Points on a hilly landscape, in no order, each with its height.
A climber steps from a point to the highest of its 2 nearest points, and stops where none of them is higher. Distance is the straight distance between rows; heights are no part of it.
Z_383 height 1.42: [163  88 137 122  22 128 130  96 138 131 113 128 126 114 156 117 139  90
 137  96]
Z_710 height 3.55: [127 102 122 105 178  96 121 176  50 101 113  97 131 176  71 115 143 180
 113 134]
Z_392 height 4.94: [185 171 104 114 156 159 111 164 116 145 132 108 107 128  83 111 142 151
 111 149]
Z_210 height 1.82: [122 120 112 124 173 127  82 162 103 134 126  92  82 169  98 177 137 129
  98 159]
Z_300 height 3.53: [184 144  97 160 102 137 145  85 148 177 146 126 132  94 122 125 141 108
 119 142]
Z_192 height 2.45: [212  98 103  96  97 129  93 150  82 140  85 134 115  56 109 130 149 114
 112 155]
Z_429 height 1.14: [ 74  94 130 141 170 121 140 154  50  91 148 157 124 165 146 120 126 122
 117 117]
Z_285 height 2.21: [138 169  96 179 175 143 124 105 157 133 148 121 139 129 103 126 139 161
 146 147]
Z_916 height 3.03: [138 120 107 143 130 128 131 139  67 108  89 128  97 152 102 133 158 134
  78 149]
Z_887 height 3.77: [157 168 117 125 131 173 159 145 149 106 137 140 141 124 120  95 144 151
 123 102]
Z_706 height 6.12: [150 188 164 105  85 135 146  85 201 154 128 129 137 110 142  87  84 141
 176 127]
Z_483 height 3.42: [ 78  95 124 140 127 119 126 115 165 133 157 137 115 130 178 141 103  98
 147  83]
Z_643 height 3.17: [ 70 120 120 136 164 125 127 142 129 143 183 161 120 147 185 138 108  73
 145 111]
Z_155 height 0.97: [138  58 148 117 115  87  79 152 110 149 102  74  76  91 118 157 154 118
 101 154]
Z_64 height 2.86: [144 128 124 109  86 177 182 123 100  88  69 160 124 112 145  95 126  98
 130 136]
Z_619 height 4.73: [146  97 100 130 163 113  89 128 113 141 120 129 129  99 113 135 157 158
 100 112]
Z_835 height 2.62: [125 175 119 171 123 151 137 115 149 146 119 153 128 142 130 137 155 126
 100 129]
Z_368 height 5.28: [151 187 133 169 104 141 116 100 198 128 123 146 128 122 132 110  92 148
 175 117]
Z_914 height 2.57: [137 158 118  99 109 164 193 149 105  91 118 141 118 184  96 110 123 137
  98 123]
Z_289 height 0.74: [ 81  64 136 151  84  96 119 135 125 145 185 141 124 116 188 143 131  52
 126 113]
Z_37 height 2.64: [ 58 143 155 131 147 119 165 142 130 114 184 140 125 178 150 143  92 137
 106 133]
Z_228 height 4.60: [112 182 169  75 136 105 132  95 220 128 112 113 134  99 129 114  92 168
 145 152]
Z_423 height 1.72: [122 104 112 133 179  98  58 151 142 167 134  96  96 122 117 193 125 114
 118 153]
Z_471 height 3.41: [ 89 169 132 147 179 126 171 141 161  95 142 140 151 174 113 136 131 149
 115 101]
Z_596 height 4.35: [134 112 140 105 188  98  65 161 123 147 115 103 107  98 111 145 141 177
 117 117]
Z_462 height 1.51: [123  63  94 146 143 100  62 143  96 140 102 127 115 115 136 156 167  88
 116 119]
Z_551 height 2.81: [ 56 125 158 111 142  74 121 106 190 155 172 145 139 102 180 164  49 105
 174 133]
Z_697 height 5.49: [195 147 112 118 155 122  91 136 137 177 125  94  95  87  93 131 136 156
 115 168]
Z_209 height 2.82: [155 161 107 127 139 132 140 168  93 108 112 134 107 193  71 119 135 150
  88 138]
Z_166 height 3.49: [102 166 162  83 127 165 181 119 166 127 125 116 152 151 132 127 125 143
 121 124]
Z_328 height 2.19: [161  77 116 120 110 136  90 145  68 103  71 123 130  85 106 148 162 132
 114 167]
Z_940 height 2.04: [110  73 104 152 127 131  91 167 106 111 157 116  92 141 144 171 138  80
  83 130]
Z_561 height 2.84: [ 33 133 186  75 138 114 160 140 120 108 134 131 140 175 157 138 111 141
 109 122]
Z_775 height 2.33: [111 147 122 171 174 123 119 118 168 125 179 123 161 127 130 125 117 164
 158 106]
Z_576 height 3.98: [ 80 125 175  48 127 137 165 123 143 102  86 112 156 130 149 118 139 148
 114 118]
Z_169 height 4.34: [109 125 107 155 187 115 119 132 109 111 139 148 146 128 120 126 170 149
 101  87]
Z_127 height 1.59: [162 198 126 137 101 155 181 118 161 145 139 159 121 109 138 115 109 123
 107 159]
Z_734 height 1.87: [132 100 127 156  93 119  99 105 129 130 128 160 158 123 152 128 144 144
 142  70]
Z_802 height 2.46: [ 78 136 127 169 133 139 122 145 144 112 179 137 105 167 149 178 102 117
 106 136]
Z_5 height 3.12: [105 182 162  49 137 113 208 135 153 111 104 120 150 184 102 104 120 151
 116 126]
Z_585 height 2.85: [147 159 110 164 143 117 106 124 110 149 106 135  96 139 103 130 157 134
  85 155]
Z_695 height 5.04: [153 155 109 165 177 118  87 129 151 152 127  98  94 114  91 166 114 165
 124 181]
Z_503 height 4.91: [131 180 177  51 122 149 179 150 144  79 111 122 141 124 135  60 132 151
 134 117]
Z_761 height 1.61: [130  74 108 155 132  78  39 152 136 160 154 115 110 117 135 181 142  91
 134 127]
Z_117 height 1.50: [100  95 123 158 140 142  60 151  67 101 119 135 125 133 145 137 159 142
 112 133]
Z_121 height 2.74: [103 138 150 149 105 134 189  83 170 141 150 114 119 124 149 156 121 122
 104 150]
Z_911 height 3.48: [169 144 109  95 116 191 172 177  57  91  98 171 145 119 103 101 119  92
 135 158]
Z_29 height 3.08: [ 81 109 153  99 113  95 122  91 204 151 138 123 125 116 168 165  87 110
 141 109]
Z_547 height 2.24: [164 198 126 101 122 156 195 170 104 118 151 163 142 157  93  85 118 122
  96 138]
Z_664 height 1.99: [137  48 116 164  88 136  96 128  72  96  96 119 136  97 133 146 170  94
 126 152]
Z_994 height 3.82: [164 135 101 130 111 147 128 116 115 120  89 166 106 102 129  72 143 117
 120  91]
Z_132 height 4.36: [186 139 111  95 139 165 113 152  58 135 100 107 113 106  93  91 159 135
 106 159]
Z_857 height 1.25: [141 100 105 187 129 113  78 113 142 162 166  84  89 113 119 153 124 122
 120 163]
Z_655 height 6.11: [204 119  99 139 130  92  90 102 149 191 128 102 122  85  87 150 132 130
 135 140]
Z_399 height 1.37: [111 116 126 178 154 139  80 125 111 141 170 105  91 147 135 126 126 146
 119 136]
Z_183 height 0.59: [ 88  84 136 171  76  76 133 103 175 164 190 129 143 113 165 161 123  56
 146 119]
Z_645 height 1.62: [150  94 117 149 112 137  81 112  83 117  92 143 151 114 134 108 164 147
 147 101]
Z_274 height 2.90: [189 135  92 108 106 175 124 168  86 137  95 172 143  91 116 107 140  93
 122 133]
Z_745 height 5.19: [163 130  79 193 131 115  91  97 184 145 141 128 155 120 113 164  99 138
 182 120]
Z_640 height 1.02: [ 82  89 118 143 148 148 161 131  43  71 101 136 144 170 120 114 142 119
 139 120]
Z_463 height 1.89: [156 197 124 114 115 176 166 162 119 147 156 169 141 110 127  94 103  94
 106 144]
Z_362 height 6.10: [137 182 161  54 109 148 169 134 155 124 107 151 121 105 151  69 101 116
 123 121]
Z_134 height 4.53: [194 132 102 138  82 118 126  88 135 155 105 161 131 113 128 101 133 107
 143  73]
Z_642 height 5.31: [146 152 170  80  73  92 118  70 204 165 112 122 135 117 137 126  83 138
 175 114]
Z_742 height 3.52: [144 115 132 135  79  83 157  64 186 162 134 136 137 116 140 142 120 108
 149  92]
Z_15 height 4.49: [ 82 126 165  49 135 108 113 102 179 119 105 115 119 116 151 115 112 145
 125 112]
Z_824 height 3.33: [157 118 109 143  99 159 138 117  85 105  94 146  98 113 124 110 152 109
 100 142]
Z_160 height 4.70: [107 144 155 132  94  94 135  65 202 153 119 111 140 117 146 143  58 144
 195 141]
Z_31 height 3.73: [112 101 113 180 135 101  97 105 156 140 200 135 125 125 161 144  87 105
 169 101]
Z_786 height 3.14: [136 114 141  92 109 157 146 107 145 115 105 143 170 112 148  81 139 133
 167  64]
Z_433 height 3.47: [137 226 152 123 156 141 189 136 182  94 140 130 145 147 109  81 121 150
 138 131]
Z_613 height 0.92: [ 88  57 151 125  72 121 136 112 131 122 128 128 140 114 180 143 138  88
 125 103]
Z_785 height 2.48: [ 64 152 148 173 152 104 123 119 153 132 198 163 139 126 178 135  90 144
 151 135]
Z_299 height 4.71: [151 147 151  63  70 154 153 120 133 148  91 162 148  85 156  92 120  98
 138 126]
Z_255 height 3.15: [ 73 118 164 102 112 146 191 121  83  96 120 129 149 179 143 125 128 140
 106 124]
Z_282 height 4.00: [129 189 152 107 141 147 173 160 141  76 125 132 156 164 109  83 156 157
 122 103]
Z_660 height 3.90: [123 144 163  85 102 176 155 132 121  76  86 138 161 118 149  71 143 151
 155 108]
Z_25 height 3.81: [ 99 124 121 128 206  88 110 175  74 114 157 118 127 180  90 131 143 158
 103 120]
Z_986 height 5.36: [203 107  92 136 111 108  92 118 119 165 106 136 128  99 113 126 161 127
 121 105]
Z_726 height 1.93: [ 86 153 138 125 156 125 158  72 197 157 135 115 161 125 148 130 113 135
 160 125]
Z_152 height 1.11: [163  79 117 165 103  80  79 122 127 152 132  94  86  94 119 143 161 105
  93 146]
Z_846 height 4.12: [182 143 112 125  75 126 174  88 182 176 151 144 140  90 124 124 101  93
 140 116]
Z_14 height 5.18: [172 138 112 100 136 153 154 178  31  96  92 132 158 173  53 100 146 150
 129 152]
Z_195 height 4.14: [116 111 131 185  99  91 126  72 180 151 164 122 128 121 152 147  64 122
 191 116]
Z_292 height 1.76: [160  65 116 154  58 129  85 108  96 135 114 125 135 116 134 122 163 101
 144 110]
Z_96 height 1.23: [104 106 158  85 181  97 104 176  71 129  70  93 102 134 112 153 147 175
 110 146]
Z_973 height 3.36: [ 92 136 144 142 135 160 154 131  80 111 145 116 138 190 130 118 152 159
 110 116]
Z_989 height 4.93: [ 68 148 181  84 159 107 126 114 210 113 144 107 127 120 153 124  86 162
 148 133]
Z_796 height 1.13: [153 128 156  57 156 107 143 183  73 129  51 106  99 119  84 149 142 171
 104 158]
Z_354 height 3.87: [134 134 125 134 149 159 131 148  64  86 116 105 142 167  98  80 167 161
 127 121]
Z_539 height 2.06: [124 178 112 150 158 158 179  94 180 138 134 120 144 132 123 120 121 127
 154 142]
Z_284 height 4.74: [186 166  88 185 131 132  93 109 167 145 122 121 101 101  97 134  89 150
 156 175]
Z_79 height 5.55: [171 103  92 168 128  89  62  98 151 174 153 108 129 119 104 168 120 137
 160 102]
Z_445 height 4.03: [104 111 120 123 215 112  73 164  97 132 167 108 119 131 122 143 133 145
 122 120]
Z_680 height 4.78: [189 140  95 167  91 119 144  84 192 153 141 129 148 103 113 152  78 120
 179 120]
Z_19 height 4.41: [192 171  89 126 143 175 128 149 147 152 157 140 130  97 101 106 117 133
 132 125]
Z_219 height 4.46: [142 136 165  78  61 129 138  92 180 163  96 133 136 111 158 125 120 110
 137 116]
Z_534 height 0.86: [134 110 112 130 124 172 175 117  51  54  81 148 143 137  99 120 136 121
 155 149]
Z_675 height 3.09: [165  85 110 166  68  87 125  83 149 165 162 113 133 118 119 149 141  95
 143  98]
Z_455 height 1.00: [164  99 141  78 125 111 103 163 103 152  53  77  78  90 115 142 155 113
 105 163]
Z_749 height 1.49: [ 98  95 128 156 150 135  64 155  99 136 203 134 110 136 164 137 120 117
 134 119]
Z_385 height 4.26: [186 172 101  94 149 157 162 195  57  97 110 152 140 152  72  60 131 111
 132 150]
Z_873 height 3.51: [ 76 110 164  82 105 149 190 117  91  81  62 143 148 134 145 128 126 132
 126 141]
Z_842 height 3.63: [100 157 113 158 182 100 137 159 119 115 163 128 141 198  75 147 126 155
 107 123]
Z_717 height 3.02: [ 54 175 145 149 178 116 175 130 183  93 145 114 147 161 134 139  75 149
 169 156]
Z_634 height 1.12: [140  66 127 136  58 162 163 112 121 110 117 111 129 107 160 124 151  88
 114 126]
Z_849 height 2.23: [107 100 132 166  88 150  97 136 150 124 162 122 110 139 154 160 136 104
 105 127]
Z_564 height 2.36: [ 99 133 139 134 109 141 152 112 135 120  96 161 134 134 155 124 152 123
 108 110]
Z_91 height 4.43: [152 110 120 109 148 160 117 146  34  98  85 105 138 145  87 112 153 148
 135 159]
Z_735 height 1.65: [ 98  75 126 150 127 138  89 137  95 109 150 152 144 133 170 129 138 121
 133  98]
Z_542 height 1.24: [ 93  86 113 122 161 114  92 182  34 111 171 144 109 148 153 141 132 102
 113 146]
Z_395 height 2.63: [ 46 137 168  97 154  97 133 128 161 134 178 157 140 117 187 140  97 126
 139 117]
Z_504 height 1.36: [ 98  80 130 111 170 103  72 166  48 125 112 109 101 128 133 150 148 130
 112 152]
Z_782 height 3.11: [140 130 108 184 118 141 162  84 162 150 164 111 138 109 127 165 124 123
 128 161]
Z_784 height 1.92: [143  97 100 152 126 145  90 156 126 129 119  96  90 140 108 166 164 101
  86 155]
Z_690 height 3.19: [ 62 177 167 106 181 108 196 125 179  99 146 106 148 180 117 116 111 147
 141 119]
Z_444 height 2.10: [103 135 150 142 119 127 130  93 174 149 124 145 162 123 160 126 131 147
 142  93]

For each start below, name the point where the climber stops.
Z_463 | Z_655
Z_785 | Z_706
Z_564 | Z_655
Z_127 | Z_655

Call two points neighbours if one is among the 2 nearest of the other. Go from one point of each pair to the other, from neighbour to neighbour, staying as high as possible. Name the lowest point that can't be avoided.
Z_655 / Z_706 | Z_680
Z_282 / Z_14 | Z_887
Z_362 / Z_706 | Z_219
